Each row is a point on a landscape with many peaks, with its height.
A climber steps from a point to the highest of its 2 nearest points, and stops where none of them is higher. Distance is the straight distance between rows; heights are no part of it.
<224> (h 2.33): 8  10  -1  11  -6  37  20  -25  -5  49  2  27  1  19  2  -26  -5  20  -18  -6  26  -36  11  3  -3  -51  18  -44  33  41  9  7  0  -6  -25  11  6  20  23  -18  -8  20  -17  -16
<589> (h 1.60): -25  13  7  -31  18  -17  -48  -41  15  1  -61  15  -4  36  1  1  21  10  -7  -4  -16  18  -14  5  7  -55  -13  -51  13  5  -17  69  -20  14  -2  -12  -53  40  -9  -23  14  -27  3  5
<63> (h 5.81): -35  8  16  1  35  -55  -48  42  -7  -40  13  -5  7  12  24  42  11  34  47  -1  -33  2  2  -13  5  8  -17  16  -14  -43  -63  22  -55  45  18  26  7  23  6  22  -2  -21  -39  10
<910> (h 1.88): 13  -23  -25  -16  15  -17  1  35  -9  5  67  -19  6  -53  5  1  -15  -29  19  -47  33  -48  20  -21  15  15  -34  75  -9  -21  4  -40  16  33  3  40  5  -3  -14  35  4  -29  22  11
<708> (h 3.14): 11  -46  -4  3  -2  32  15  -16  -14  13  5  8  1  -8  -8  -28  -22  -4  5  -33  17  21  -27  2  0  40  1  17  13  44  37  -22  29  -6  -13  -5  -14  -6  -44  10  19  1  9  -29
<893> (h 4.78): 8  44  13  16  -9  -15  0  3  35  -5  -52  -13  13  9  -6  31  23  -28  -43  30  -21  18  -10  9  -37  -49  27  -15  0  -13  -16  15  15  -24  -1  3  -8  -35  18  -46  -18  24  -14  63
<380> (h 4.26): 4  16  -4  16  14  -9  -15  7  -6  -1  -35  -28  3  -31  -6  10  -15  -52  25  -16  -6  -1  -33  2  17  44  -10  10  -3  16  61  15  11  -30  -3  -34  -31  15  -25  -2  3  -3  58  16
<655> (h 5.65): -23  -14  10  34  -26  -32  4  16  17  2  10  -9  42  -11  11  18  -6  -17  -27  21  -9  60  12  -6  -5  0  35  22  -13  34  -47  -20  20  -2  23  20  11  -57  -16  -56  6  38  -12  28
<199> (h 6.44): 18  -5  -28  -19  45  -10  -27  23  9  -27  30  -19  12  -8  30  52  -27  27  11  -15  22  7  -21  6  7  11  -4  54  -15  -26  0  24  -9  13  4  40  14  -20  -58  28  -4  -38  -8  39
<1036> (h 5.41): -22  -17  22  16  -20  -7  31  21  2  17  32  18  9  8  15  5  12  0  0  -1  34  -7  70  0  26  -12  3  10  20  21  -17  -65  -2  12  0  23  56  -23  21  -21  -22  35  -4  -47
<1001> (h 2.09): -25  -22  13  -1  -33  -21  7  -24  11  27  -8  -19  27  -35  -42  -25  -17  -49  6  -32  4  23  -25  -3  2  13  -24  10  -30  -6  -23  -47  31  38  13  0  -28  6  5  5  24  5  0  -9
<1127> (h 1.78): -22  26  -12  -11  21  -4  -31  -54  35  42  -54  15  2  13  -16  -27  18  -1  -1  -35  1  -9  -24  13  20  -78  -10  -50  7  28  -13  41  -22  9  -12  -4  -42  38  9  -38  0  -8  -2  10
<948> (h 3.74): -19  -12  -16  -36  2  -16  -13  -54  1  -31  4  -2  -29  33  0  3  11  28  -16  35  -27  36  -37  12  19  11  0  -16  -32  20  -14  71  -35  -14  21  -36  -25  8  -5  -16  32  -22  -9  5
<181> (h 4.70): -15  -57  -1  -27  -37  14  7  -41  1  -20  25  15  -8  28  -25  -41  0  14  -27  3  15  71  -11  12  -13  6  -6  2  -23  23  -23  -44  0  28  -15  -4  -8  -28  -18  17  36  -23  -34  -36
<809> (h 6.20): -19  -16  -5  16  -14  -11  10  20  -4  19  56  3  24  -26  25  4  -3  -2  -5  -21  46  -42  63  0  34  2  -4  26  14  34  -23  -34  1  26  -1  38  43  -6  26  -9  -13  33  -4  -13
<981> (h 5.75): 18  4  47  -26  -23  7  1  -6  -3  -25  -45  17  -31  46  -14  -23  28  27  -38  34  -28  33  23  12  -60  -13  -7  -62  17  -49  7  22  24  -7  -12  -2  -19  38  18  38  2  -4  -7  -24
<304> (h 4.14): -51  -1  4  29  -23  -46  -46  20  -26  -5  -7  -25  0  -14  -20  -12  16  -51  42  -17  -16  -4  14  -43  13  33  -4  16  6  7  2  20  -12  1  13  -12  -35  28  24  3  38  12  44  14
<1039> (h 4.45): -35  -22  12  21  -22  -35  1  7  -28  -28  25  -27  -18  -16  4  -1  13  -58  40  16  -5  8  25  -20  33  63  -4  35  -8  22  17  -5  -11  -33  25  -39  -9  7  15  1  13  1  55  -22
<361> (h 4.77): -26  -33  17  27  -28  -32  37  -12  -5  -8  20  -22  -4  -30  -2  -16  -1  -45  25  21  6  8  22  -1  37  31  9  24  -15  43  14  -35  -16  -26  28  -56  4  -12  16  -21  15  16  41  -41
<327> (h 5.63): -1  -13  5  -40  -20  -2  3  -44  -3  -3  -15  6  -23  17  -7  -29  5  10  -8  -2  -18  15  -27  -3  0  11  -36  -32  -22  -26  -5  -2  -1  27  7  -15  -11  37  -3  20  15  -16  -16  -27
<530> (h 3.57): 11  -36  1  24  -8  47  28  12  -11  8  -3  5  10  -15  -15  -33  -24  -23  -22  -20  19  71  -14  -9  -17  22  18  10  7  41  38  -69  41  -13  -19  2  -16  -48  -41  0  3  17  7  -26
<374> (h 1.59): -42  16  -38  27  7  -2  -21  14  -6  -19  65  -7  -1  -12  -10  1  6  -3  45  -11  3  -82  16  -2  23  9  -10  31  -17  -13  -10  27  -35  9  1  15  10  7  34  31  4  -15  19  24
<951> (h 4.21): -33  -24  -1  5  -12  -42  -36  24  -48  -39  19  -32  -14  -20  8  6  -1  -55  48  -9  -5  9  18  -32  25  68  -14  46  -3  -10  21  11  -15  -7  15  -11  -32  33  -5  27  17  -19  62  10
<334> (h 1.34): -8  -33  -14  -27  -1  -21  -37  -14  -30  -31  27  -3  -33  -1  38  1  4  31  48  -19  -10  -24  11  -6  21  15  -26  27  -5  -31  -21  18  -42  40  3  15  3  45  -14  49  19  -18  -26  -28
<858> (h 0.83): 34  34  43  -18  26  17  15  25  6  7  -52  21  -17  3  28  5  21  -15  11  -8  5  -27  19  16  -6  -16  -27  -17  35  -36  30  -50  8  -2  -28  -8  22  18  10  15  -47  6  22  -31
<205> (h 1.58): 18  -10  -8  -23  13  10  -2  -2  -11  -1  15  13  -27  -16  -1  -23  -23  10  25  -22  -9  -54  -12  -8  -4  13  -27  17  -9  -45  -1  -26  -8  24  -16  10  11  32  -6  56  4  -21  -27  -19
<476> (h 5.30): -15  21  0  44  -22  -27  -12  16  11  6  -12  -17  27  -16  10  29  -2  -32  -25  20  -12  15  19  -9  -5  -14  34  15  -2  27  -27  12  8  -13  19  20  10  -35  -1  -60  -14  44  -7  57
<848> (h 6.94): -2  -3  -9  -4  16  -14  5  46  -2  -2  48  3  16  -22  28  30  -12  -6  -1  -20  39  -21  59  1  30  7  -8  44  6  -3  -22  -44  3  21  16  55  47  -27  -1  -4  -25  3  4  -4
<1163> (h 3.55): -3  -26  19  -18  5  -19  3  -10  -1  -48  13  -1  -20  35  9  33  12  22  -23  56  -35  53  -21  13  4  32  16  -7  -14  9  -17  40  -22  -28  28  -36  -9  -25  -12  -15  10  -30  -3  4
<1141> (h 6.38): -7  -6  -16  32  -40  5  55  -21  0  10  34  -9  19  -22  -1  -8  2  14  -26  43  -11  -8  8  5  -6  -25  56  6  -30  46  -12  -24  -10  -33  26  -18  13  -41  32  -31  -2  51  -16  -11
<712> (h 1.37): 51  16  -31  -37  34  29  19  -8  9  -9  8  7  -30  -7  1  -11  -8  40  -16  12  -2  -24  -25  -16  -31  27  -22  -7  -28  -66  14  -12  -18  0  -1  -6  42  8  -6  31  -18  -33  -31  -1
<845> (h 0.53): 9  18  34  10  -2  -11  22  -2  16  -8  -41  -1  -3  6  22  6  40  -28  8  14  -1  -19  34  20  14  -11  1  -13  20  5  7  -36  -4  -12  -14  -40  14  -4  30  -22  -25  37  28  -25
<932> (h 1.44): -31  -9  -26  -7  0  -18  -49  -5  -8  -16  42  -9  -8  2  16  18  3  28  58  -24  8  -53  -1  -1  23  -3  -17  35  -12  -2  -25  39  -45  35  -4  17  3  29  10  41  20  -24  -14  -5
<888> (h 1.23): 76  27  -24  -46  36  65  45  -4  21  12  33  30  -14  0  0  -8  -8  43  -39  17  23  -20  4  -19  -56  6  -30  -21  -2  -41  30  -27  -5  -17  -8  -2  50  -12  3  11  -31  -33  -30  -19
<162> (h 5.64): -4  24  17  -12  46  -47  -22  45  3  -39  -5  -10  7  18  19  54  7  24  12  16  -28  22  0  -8  -12  7  -9  10  -12  -56  -40  3  -22  27  21  17  19  -12  -6  13  -17  -24  -23  18
<761> (h 3.32): 0  22  -16  -1  9  17  -4  -1  -2  -24  15  -2  -20  24  -6  5  6  54  -3  30  -26  -12  -14  -4  -27  6  11  1  -17  -55  -12  32  -11  -5  -1  14  25  -6  19  23  16  -9  -37  23
<345> (h 4.24): 11  33  -14  8  19  -6  9  -32  22  -10  -38  -5  -23  8  13  19  12  -20  -8  16  -2  -17  -28  37  19  -29  19  -17  3  33  30  45  -43  -33  -12  -56  -9  -3  8  -43  -24  -8  29  8
<1028> (h 1.24): -5  -49  4  -23  -14  3  -33  -19  -51  -24  -12  14  -33  20  34  -18  -1  20  35  -23  -11  23  5  -15  -4  17  -26  11  15  -26  4  20  -4  28  -5  18  -22  54  -46  50  32  -10  -20  -25
<685> (h 5.21): 6  -2  4  0  12  0  -3  -8  -5  -3  -25  0  3  14  1  22  1  -5  -1  -3  11  13  -19  9  25  5  -7  -2  13  13  14  10  3  0  2  -10  3  4  -29  -11  6  -4  21  -8
<554> (h 6.23): -38  -39  30  11  -14  -36  -21  -8  -2  -24  10  2  -1  30  16  21  12  -5  32  29  -25  33  -5  -8  35  8  29  -5  2  51  -41  42  -39  -19  35  -40  -14  17  -1  -35  24  -9  -3  14
<739> (h 5.13): 6  34  5  28  18  -16  -7  30  15  -12  -29  -15  19  -2  11  47  -2  -21  -24  17  -8  10  -1  0  -1  -10  7  4  6  -16  1  6  17  -16  7  20  10  -31  -8  -25  -27  22  7  46
<634> (h 0.69): 6  9  27  12  9  -11  0  27  0  8  -24  12  -3  -7  19  9  17  -32  24  -13  10  -27  29  0  22  0  -25  1  28  -3  25  -43  4  2  -8  -11  15  4  16  2  -30  19  38  -29
<231> (h 0.18): -20  16  0  2  -19  -36  20  -22  17  10  4  7  -14  2  0  -15  28  -13  20  13  4  -37  16  11  36  -22  -4  -21  -10  20  -13  -18  -45  4  6  -48  15  15  64  -24  -7  27  10  -38
<387> (h 1.89): 14  -15  4  -25  -10  -6  2  -27  1  9  0  -15  -7  -36  -23  -20  -22  -29  18  -24  -16  2  -41  -7  16  38  -31  23  -26  -26  -2  -29  19  32  2  -8  -18  19  -21  31  14  -23  -6  -8
<654> (h 5.93): -6  -1  15  14  -14  14  -29  15  -15  -1  -6  14  12  41  -20  -3  2  50  -31  13  -2  29  3  -8  -57  -24  23  -5  31  -23  -22  39  43  10  -8  51  -17  14  -7  20  34  -7  -35  25
<968> (h 5.78): 11  18  -17  32  -12  49  20  30  -16  14  36  -18  14  -32  8  -8  -17  9  -7  -5  9  -49  30  -13  -5  9  13  19  -3  13  8  -21  34  -5  -1  48  29  -27  20  19  -13  33  -19  23
<1110> (h 1.79): 2  -13  -30  -14  16  -16  -6  36  -5  -33  76  -34  -21  -46  -5  10  -6  -18  38  -14  8  -60  13  -16  14  22  -21  90  -30  -45  -3  -8  -11  14  6  28  11  -1  -11  57  3  -54  15  21
<362> (h 6.77): -7  -16  -40  20  -30  8  28  -35  -6  7  47  -5  25  -3  3  4  -5  42  -40  41  4  7  1  9  -7  -44  65  -3  -16  71  -43  20  -28  -25  21  3  11  -43  16  -43  16  24  -35  5
<241> (h 2.65): 1  7  0  -5  -34  19  48  -30  13  44  15  28  5  10  -3  -28  8  21  -22  17  13  -29  16  10  -18  -58  22  -57  4  27  -14  -12  -4  -2  -13  -14  17  6  55  -22  -16  36  -37  -22
<994> (h 2.62): 2  -19  52  -18  -24  2  31  17  7  36  -42  14  25  -12  -25  -24  5  -45  -3  -17  5  50  15  13  -16  -5  -29  -20  -6  -36  4  -95  51  30  -28  -2  3  -7  -6  -1  -36  7  19  -37
<880> (h 6.67): -9  21  -9  8  19  -2  -44  12  -5  24  -31  1  17  6  -3  11  -9  15  6  -52  15  -14  -22  -7  -12  -22  -18  5  10  -24  -1  18  15  31  -11  43  -17  30  -26  12  14  2  -11  30
<963> (h 7.10): 25  12  10  5  2  44  35  24  -5  19  2  -7  17  -12  8  8  -19  0  -54  -3  24  23  24  0  -30  -18  7  3  12  9  13  -49  45  -12  -21  53  28  -48  -25  -32  -35  22  -4  -6
<189> (h 4.85): -4  -10  22  18  -14  21  18  12  -16  14  15  27  10  34  19  1  8  22  -9  10  26  -12  54  4  5  -27  18  -7  43  12  -9  -22  8  5  -22  27  39  -12  22  -10  -15  26  -13  -21
<763> (h 0.36): -2  -8  26  -14  -3  -29  25  -28  21  0  -20  23  -5  9  29  8  36  -22  13  17  21  -17  27  32  31  -29  -18  -25  10  31  1  -36  -40  0  -8  -57  27  -2  30  -34  -24  17  28  -56
<960> (h 1.09): 58  26  -8  -34  35  39  52  10  17  -22  16  17  -34  15  20  1  11  29  -26  39  9  -14  11  1  -19  11  -11  -14  0  -40  44  -19  -9  -35  -6  -30  55  -28  10  2  -35  -17  7  -26
<1000> (h 3.42): -2  6  7  -15  -7  5  11  -38  15  46  -47  -6  29  -29  -39  -22  -30  -19  -11  -24  -11  22  -69  7  -26  -15  -5  -30  -17  14  3  -5  49  14  -1  -15  -46  6  -5  -15  -6  3  -12  4
<182> (h 6.16): 12  15  9  -32  -19  4  20  -41  9  -5  -25  6  -40  6  0  -42  2  -6  13  3  -57  14  -34  -21  -16  25  -26  -47  -38  -54  13  9  -5  6  3  -46  -21  43  38  22  -17  8  -13  -15
<643> (h 3.77): -2  13  1  -17  0  23  -1  -44  15  40  -45  13  -1  4  -35  -38  -19  12  -12  -18  -6  1  -59  9  -25  -34  0  -54  13  13  9  36  29  1  -10  -6  -53  32  4  -9  14  -11  -15  9
<499> (h 6.27): -7  13  1  1  -5  14  -25  6  -7  29  -36  4  16  17  -25  -6  -7  25  -21  -25  12  17  -25  -4  -49  -31  -7  -14  7  -28  -1  21  52  25  -13  55  -19  32  -23  8  18  -8  -32  32
<308> (h 1.31): -16  -40  26  -9  5  -8  -59  5  -19  20  -18  44  18  49  21  7  12  41  0  -41  26  22  28  1  0  -14  -11  -17  61  30  3  27  -10  21  -27  15  -10  31  -27  -7  16  -3  19  -17
<17> (h 5.62): 15  1  28  8  -16  24  -18  14  -19  -25  -18  22  -20  43  -19  -20  4  54  -31  30  -19  20  26  4  -66  -8  11  -24  34  -49  0  44  32  -10  -11  29  -15  31  -2  48  24  -12  -34  -8
<786> (h 7.12): -2  21  -48  25  -22  25  18  -33  -12  17  43  0  11  -2  -3  1  5  55  -25  39  -6  -40  17  12  3  -49  47  -26  -7  48  -35  40  -33  -20  13  17  26  -27  40  -32  5  18  -48  40
<1072> (h 2.37): -9  -18  0  19  0  -36  -10  48  -10  1  15  -22  21  -31  -2  6  -7  -60  12  -18  18  4  32  -16  18  45  -7  52  9  16  21  -36  15  1  15  4  0  -16  -8  -2  6  17  53  9
<340> (h 3.95): 8  10  -8  22  8  4  14  -15  -1  24  -5  -25  11  -51  -18  -13  -38  -45  6  -29  7  -14  -59  0  10  32  0  13  -12  39  38  10  13  -16  8  -25  -38  3  -5  -2  -4  13  37  6
<607> (h 5.92): -36  39  -24  5  4  -31  -35  -12  16  -6  5  -5  -1  13  -14  13  13  21  12  1  -14  -28  -18  2  16  -19  5  2  -23  -21  -42  34  -31  22  7  13  9  13  29  -2  14  -2  -29  20
<246> (h 3.36): 12  11  3  -33  14  -20  11  -17  22  -30  -6  2  -19  29  7  20  21  15  -24  38  -14  25  -6  6  5  13  -15  -15  -15  -19  -4  16  -26  -10  11  -36  19  -19  7  -12  -3  -10  4  0
<617> (h 6.70): -1  26  -36  4  44  -7  -41  9  5  -3  24  -13  16  0  18  47  -24  44  10  -32  11  -37  -20  11  -4  -20  -14  23  -10  -32  -20  50  -28  37  -4  53  12  3  -27  20  5  -34  -28  30
<191> (h 2.94): 10  25  -13  1  -29  22  21  -25  17  22  27  18  2  38  -17  -24  26  54  -36  37  0  -20  10  -5  -31  -49  17  -50  -16  -15  -25  11  -16  8  -3  -2  36  5  71  -17  6  17  -51  12
<815> (h 5.97): -32  11  20  14  28  -30  -39  37  -10  -26  20  22  13  41  25  37  11  50  36  24  -27  -13  23  -10  6  -11  1  -12  13  -11  -62  35  -47  28  13  17  13  25  24  10  -2  -12  -38  20
<381> (h 2.01): 28  -47  -6  -36  10  -6  23  29  -4  -13  57  -5  -26  -43  -6  -1  -16  -40  25  -40  23  -22  28  -22  38  40  -29  77  -13  -19  13  -64  2  28  -8  14  6  -10  -21  39  10  -51  25  -29
<674> (h 1.71): -31  -9  -49  2  8  -3  -16  17  -17  -43  92  -28  -24  -37  -12  3  -1  -4  55  -7  10  -86  -6  1  12  19  -5  56  -34  -32  5  23  -31  -3  3  15  11  10  10  57  -4  -46  22  25
<595> (h 6.21): -3  -18  28  -3  -49  18  15  -16  -16  -21  -34  8  -27  39  -23  -56  27  8  -15  31  -42  47  -1  3  -40  -4  8  -52  -6  -23  -7  8  40  2  -7  -11  -19  32  18  28  23  20  -24  -25
<299> (h 4.90): -33  1  19  7  -26  -20  -45  -6  -5  39  -64  -3  14  3  -25  -26  22  -29  30  -40  -10  16  6  -24  10  -20  -11  -32  20  12  -4  -3  15  19  5  -9  -38  47  8  -17  27  28  9  6
<96> (h 6.53): -25  -6  26  18  15  -28  -19  20  0  -41  22  11  -7  42  17  37  14  24  29  48  -34  1  -9  5  18  13  34  -7  6  22  -32  43  -42  -25  20  -29  6  7  13  -16  -10  -18  -9  26
<964> (h 4.10): -15  -54  -2  2  -28  20  31  -16  0  14  12  10  12  -1  -20  -43  -13  -5  -22  -18  25  73  -9  4  -9  1  5  14  -14  48  1  -81  19  13  -19  0  -7  -41  -25  0  19  6  -20  -40
<40> (h 5.24): 42  3  -15  16  14  64  42  28  -11  20  39  -5  2  -45  -4  -13  -51  6  12  -12  13  -36  5  -18  -23  25  13  35  3  -15  23  -37  46  -18  -5  46  20  -21  4  38  -25  12  -20  -4
<346> (h 5.89): -3  11  -9  37  -40  -11  50  -4  -11  29  8  -12  21  -52  32  -19  -3  -17  -22  23  4  -32  37  9  2  -18  49  2  -9  80  8  -29  -7  -35  9  -22  -1  -22  17  -43  -25  64  7  -5
<917> (h 3.94): -12  2  -16  -13  -5  -18  12  -49  10  -21  -5  -1  -32  21  -2  0  24  16  -2  37  -16  -4  -31  19  32  -14  19  -30  -20  35  -2  55  -48  -33  9  -65  -3  -1  17  -27  12  -8  7  2
<358> (h 3.15): 36  35  12  -25  35  2  5  3  27  -31  9  9  -7  24  3  35  13  44  -64  42  1  25  11  8  -42  -7  -5  -15  3  -42  -4  25  -13  -28  -1  -6  20  -28  10  -5  -13  -18  -14  9
<174> (h 4.51): -31  18  4  27  -11  -33  -71  24  -5  18  -50  -13  11  2  -13  -26  23  -34  52  -48  -17  -8  22  -36  13  -1  -8  -19  29  10  4  20  -11  15  -10  -11  -49  49  29  -8  20  34  37  6
<369> (h 5.20): 4  -37  -4  -53  -34  7  7  -40  -13  -20  9  14  -24  30  -16  -34  11  20  -38  11  -16  67  -8  -3  -15  20  -26  -15  -30  -43  -21  -20  6  38  -2  2  -3  10  -13  28  22  -28  -32  -27
<758> (h 2.57): 10  -22  -6  19  1  2  -9  48  -22  2  14  -22  7  -19  -1  -3  -18  -38  16  -24  23  12  15  -18  25  68  17  37  22  27  61  -16  19  -35  -2  -8  -2  -6  -23  6  12  19  56  3
<100> (h 4.47): 0  16  19  -3  -19  -12  6  -19  28  19  -46  2  26  15  -18  4  18  -15  -50  18  -8  39  -14  20  -31  -52  5  -30  -5  1  -6  1  26  -10  -1  -3  -22  -17  7  -43  0  12  -6  25
<480> (h 6.22): 6  -4  5  13  -8  -2  9  17  11  15  12  -5  30  -4  15  30  -16  6  -74  15  17  58  26  3  -21  -15  19  12  6  35  -24  -32  31  2  3  48  19  -61  -25  -59  -19  13  -9  21
<714> (h 6.61): 16  49  -10  13  41  4  8  43  13  -27  -23  -14  -18  -24  13  32  -3  -33  26  6  8  -39  7  20  23  23  -8  14  7  -28  54  0  -5  -35  -3  -18  13  -19  -15  3  -55  -9  60  1
<1192> (h 4.54): 12  29  -14  11  27  -7  -17  -10  16  -17  -53  -15  -6  -8  9  32  -5  -38  2  -4  -3  4  -44  32  22  7  3  -13  -3  18  41  47  -18  -30  -8  -35  -26  3  -39  -30  -20  -18  52  20
<2> (h 5.85): -23  -48  32  10  -8  -22  -30  -6  -10  -6  -27  11  2  42  11  12  10  -6  8  17  -24  63  6  -8  9  11  28  -19  34  54  -12  40  -1  -10  14  -38  -38  5  -24  -32  31  0  12  16
<630> (h 6.29): -15  19  -14  45  -20  26  -12  20  -10  17  25  -17  18  -9  8  7  -2  19  7  5  -1  -41  31  -12  5  -6  25  13  6  12  -14  19  21  -3  4  41  18  -13  23  -3  11  39  -29  51
<444> (h 6.73): -11  -7  30  -6  -49  2  14  -21  -15  -12  -40  -5  -28  11  -10  -48  9  -30  25  7  -50  28  -11  -10  -2  24  -12  -41  -13  -27  -4  -13  36  4  -3  -26  -22  38  26  27  7  32  -2  -33
<1214> (h 4.80): 47  -24  -22  -8  -5  72  47  8  0  6  47  16  -20  -17  -18  -47  -41  20  21  7  -10  -42  0  -26  -39  32  8  7  2  -31  1  -47  28  -14  -12  15  35  -31  13  56  -6  2  -46  -25
<1084> (h 5.42): -3  43  18  0  25  -33  -15  37  14  -29  -42  -17  0  11  2  43  12  -15  3  22  -18  19  0  -6  -5  8  -18  6  -11  -63  -4  -15  3  -2  9  5  12  -19  -1  -3  -17  0  4  21
<792> (h 6.24): -40  21  -12  30  13  -28  -37  1  11  -12  21  7  -8  29  4  23  13  24  41  21  -30  -27  2  -7  28  -27  30  -12  -2  10  -55  59  -59  0  18  -10  11  11  28  -20  -9  -16  -23  31
<1122> (h 2.32): -6  -7  29  -6  -11  -14  18  8  8  25  -27  -6  28  -32  -24  -4  -6  -52  -2  -27  6  22  3  1  12  14  -26  6  -9  -19  3  -65  32  28  2  -4  -6  -11  -8  2  -6  15  15  -22
<1248> (h 0.96): 50  31  14  -23  29  52  53  24  6  16  -11  20  -15  -6  19  -4  -7  0  -13  13  18  -23  8  7  -14  -10  -5  -20  23  -26  36  -37  13  -30  -24  -3  32  -22  6  9  -41  7  11  -38
<439> (h 3.43): 2  -20  -7  -11  24  8  -16  9  -8  -46  38  -3  -10  30  11  22  0  62  -11  30  -22  20  -28  11  -27  21  26  13  -10  -10  -28  67  -15  -16  8  15  6  -10  -15  29  30  -37  -34  27
<123> (h 3.03): 8  -23  34  -19  -25  13  25  -24  11  55  -41  12  37  -17  -45  -35  -25  -23  -14  -22  2  50  -36  16  -32  -11  -18  -35  -15  -17  0  -47  53  38  -27  -2  -27  3  -9  -6  -27  -6  5  -20
<772> (h 2.16): 4  -39  10  -12  5  -11  8  38  -15  -4  22  -7  -2  -41  -15  -17  -15  -61  15  -42  17  14  40  -30  19  53  -23  56  3  -15  22  -74  22  23  -2  4  -5  -8  -23  27  16  -20  45  -17
<1037> (h 7.22): 23  35  -5  21  26  6  11  57  6  3  -12  -23  17  -40  17  22  -10  -54  -5  -8  13  -19  15  2  22  28  -5  18  12  -4  56  -18  20  -34  9  -5  9  -26  -9  -14  -44  20  57  18
<222> (h 7.17): -11  35  -37  11  36  -10  -48  2  3  13  -6  -11  15  -12  3  13  -7  1  28  -51  14  -46  -17  2  20  -13  -24  18  -2  -4  1  38  -23  30  -10  24  -20  35  -21  6  2  -18  2  19
<986> (h 3.16): 27  47  -24  5  -13  36  12  -6  20  -6  17  12  1  32  -29  -14  18  60  -36  34  -10  -12  -5  -14  -60  -20  7  -36  -17  -62  -11  11  -1  -6  1  10  37  0  43  13  16  -6  -49  29
<1107> (h 2.02): -7  22  -15  15  11  24  -21  -27  8  38  -27  28  0  20  0  -20  10  13  6  -20  12  -37  -7  2  16  -62  14  -40  31  38  1  45  -17  -5  -15  3  -29  34  16  -26  -3  11  -7  13
<62> (h 4.09): 6  4  16  -27  -16  9  1  -51  22  23  -41  10  7  23  -43  -32  16  14  -52  3  -5  33  -26  18  -31  -58  -1  -54  4  23  -7  34  20  -9  -1  -21  -52  22  2  -24  25  -8  -6  7
<413> (h 3.24): 12  -27  5  -2  -18  30  34  -30  -5  11  -14  12  5  7  -22  -19  -11  4  -26  1  8  31  -33  12  -18  1  18  -19  4  37  24  -3  28  -18  -1  -14  -24  -15  -20  -8  13  12  -5  -20
<666> (h 3.58): 22  -14  2  19  -1  36  39  -20  -2  32  -17  -13  27  -38  -19  -12  -39  -24  -16  -17  -2  26  -66  1  -22  14  24  -6  -17  49  45  -7  33  -21  7  -21  -41  -26  -32  -17  -2  28  9  -7
<323> (h 5.33): -5  -9  15  31  -20  -20  68  -12  9  27  -5  -9  12  -37  18  -15  4  -41  -6  14  12  -10  26  15  13  -3  24  14  6  57  29  -48  -10  -30  14  -47  1  -22  16  -30  -13  51  40  -38
<13> (h 1.72): -3  2  -6  -8  9  -7  -2  10  -11  -13  12  -7  -9  -17  -3  1  -2  -18  26  -8  3  -36  -6  -7  25  31  -23  36  -8  -18  5  -20  2  12  5  5  10  8  5  31  7  -4  8  -16
<883> (h 1.48): 39  -15  -28  -29  25  24  5  7  -6  -24  24  -13  -31  -23  4  -9  -28  27  22  -9  -3  -38  -25  -13  -18  23  -10  40  -18  -59  11  -12  -5  -10  -3  25  28  5  -34  63  5  -30  -30  2
<1152> (h 4.83): 17  3  4  -22  30  -4  -8  -26  5  -14  -47  -5  -9  -5  29  33  9  -39  3  0  8  26  -22  35  41  11  -33  -14  8  21  39  22  -24  -2  -9  -50  -13  -1  -40  -16  -6  -35  53  -18
<1093> (h 6.41): 13  -14  -16  -30  37  -32  -14  34  8  -1  34  -4  18  -20  19  54  -13  -2  7  -32  28  8  18  2  32  16  -27  60  -10  -20  -22  -30  -2  34  9  40  23  -28  -44  17  -10  -37  5  -1
<97> (h 5.59): -21  -3  -16  6  -4  -11  -10  -8  6  1  8  -1  5  13  -4  17  -3  11  -1  2  2  0  -17  6  23  -13  5  13  -15  17  -27  19  -5  4  15  4  5  -8  4  -12  26  2  -22  9
<289> (h 5.39): -29  -44  36  4  -39  -13  -37  -16  -2  21  -55  8  14  35  -16  -22  17  -15  10  -15  -5  65  16  -6  1  -13  13  -30  26  38  -5  8  16  13  -5  -21  -36  21  -21  -28  40  20  11  1
<1189> (h 2.81): 38  -22  -18  17  10  42  -2  28  -20  3  13  -7  6  -7  14  -14  -26  -4  2  -32  37  3  -4  -4  9  48  19  25  24  33  61  -6  27  -25  -14  8  6  -14  -50  20  6  12  33  -1
<873> (h 8.22): 29  11  12  8  20  23  17  44  -1  22  -23  -2  13  -22  17  20  -13  -30  -14  -23  14  14  15  3  0  12  -14  15  16  -13  34  -52  45  -17  -8  25  14  -29  -29  -14  -34  12  24  -4
<25> (h 6.75): -12  23  -21  31  -23  40  -4  -9  -16  20  27  7  17  20  -4  2  2  48  -2  28  -3  -32  32  1  -6  -42  52  -27  25  23  -38  39  8  -3  -2  27  10  -8  36  -20  10  22  -49  50
<149> (h 1.46): 5  -3  24  -12  26  -8  -52  -13  -7  1  -46  32  -1  34  18  20  23  29  -14  -4  10  15  10  17  -7  -38  -10  -37  53  18  1  48  -14  3  -10  1  -31  24  -23  -13  2  -21  12  0
<106> (h 3.56): -4  -3  -38  -20  2  4  -25  -36  9  -21  33  -1  -18  26  -17  17  -3  58  -16  31  -7  6  -52  15  -4  -4  24  -1  -28  10  -31  85  -26  -13  18  2  -7  -11  -3  5  35  -37  -29  32
<170> (h 6.07): 29  50  -30  1  55  18  17  20  12  -19  16  0  -25  -41  7  2  -21  -24  24  -12  7  -78  -8  17  28  22  -22  12  -8  -37  43  -3  -30  -17  -13  -15  16  5  4  14  -61  -36  44  -22

For each start below, name the point where the climber stops.
<888>: <96>
<1163>: <96>
<241>: <96>
<951>: <786>
<374>: <96>
<530>: <444>

Call two points neighbours if one is among the 2 nearest of the other. Go from one point of each pair to the other, from neighbour to neighbour, staying as high as possible. Name the lowest point that can't be avoided.
<848>, <786>: <708>
<444>, <848>: <17>
<873>, <786>: <304>
<848>, <222>: <1093>
<873>, <96>: <739>
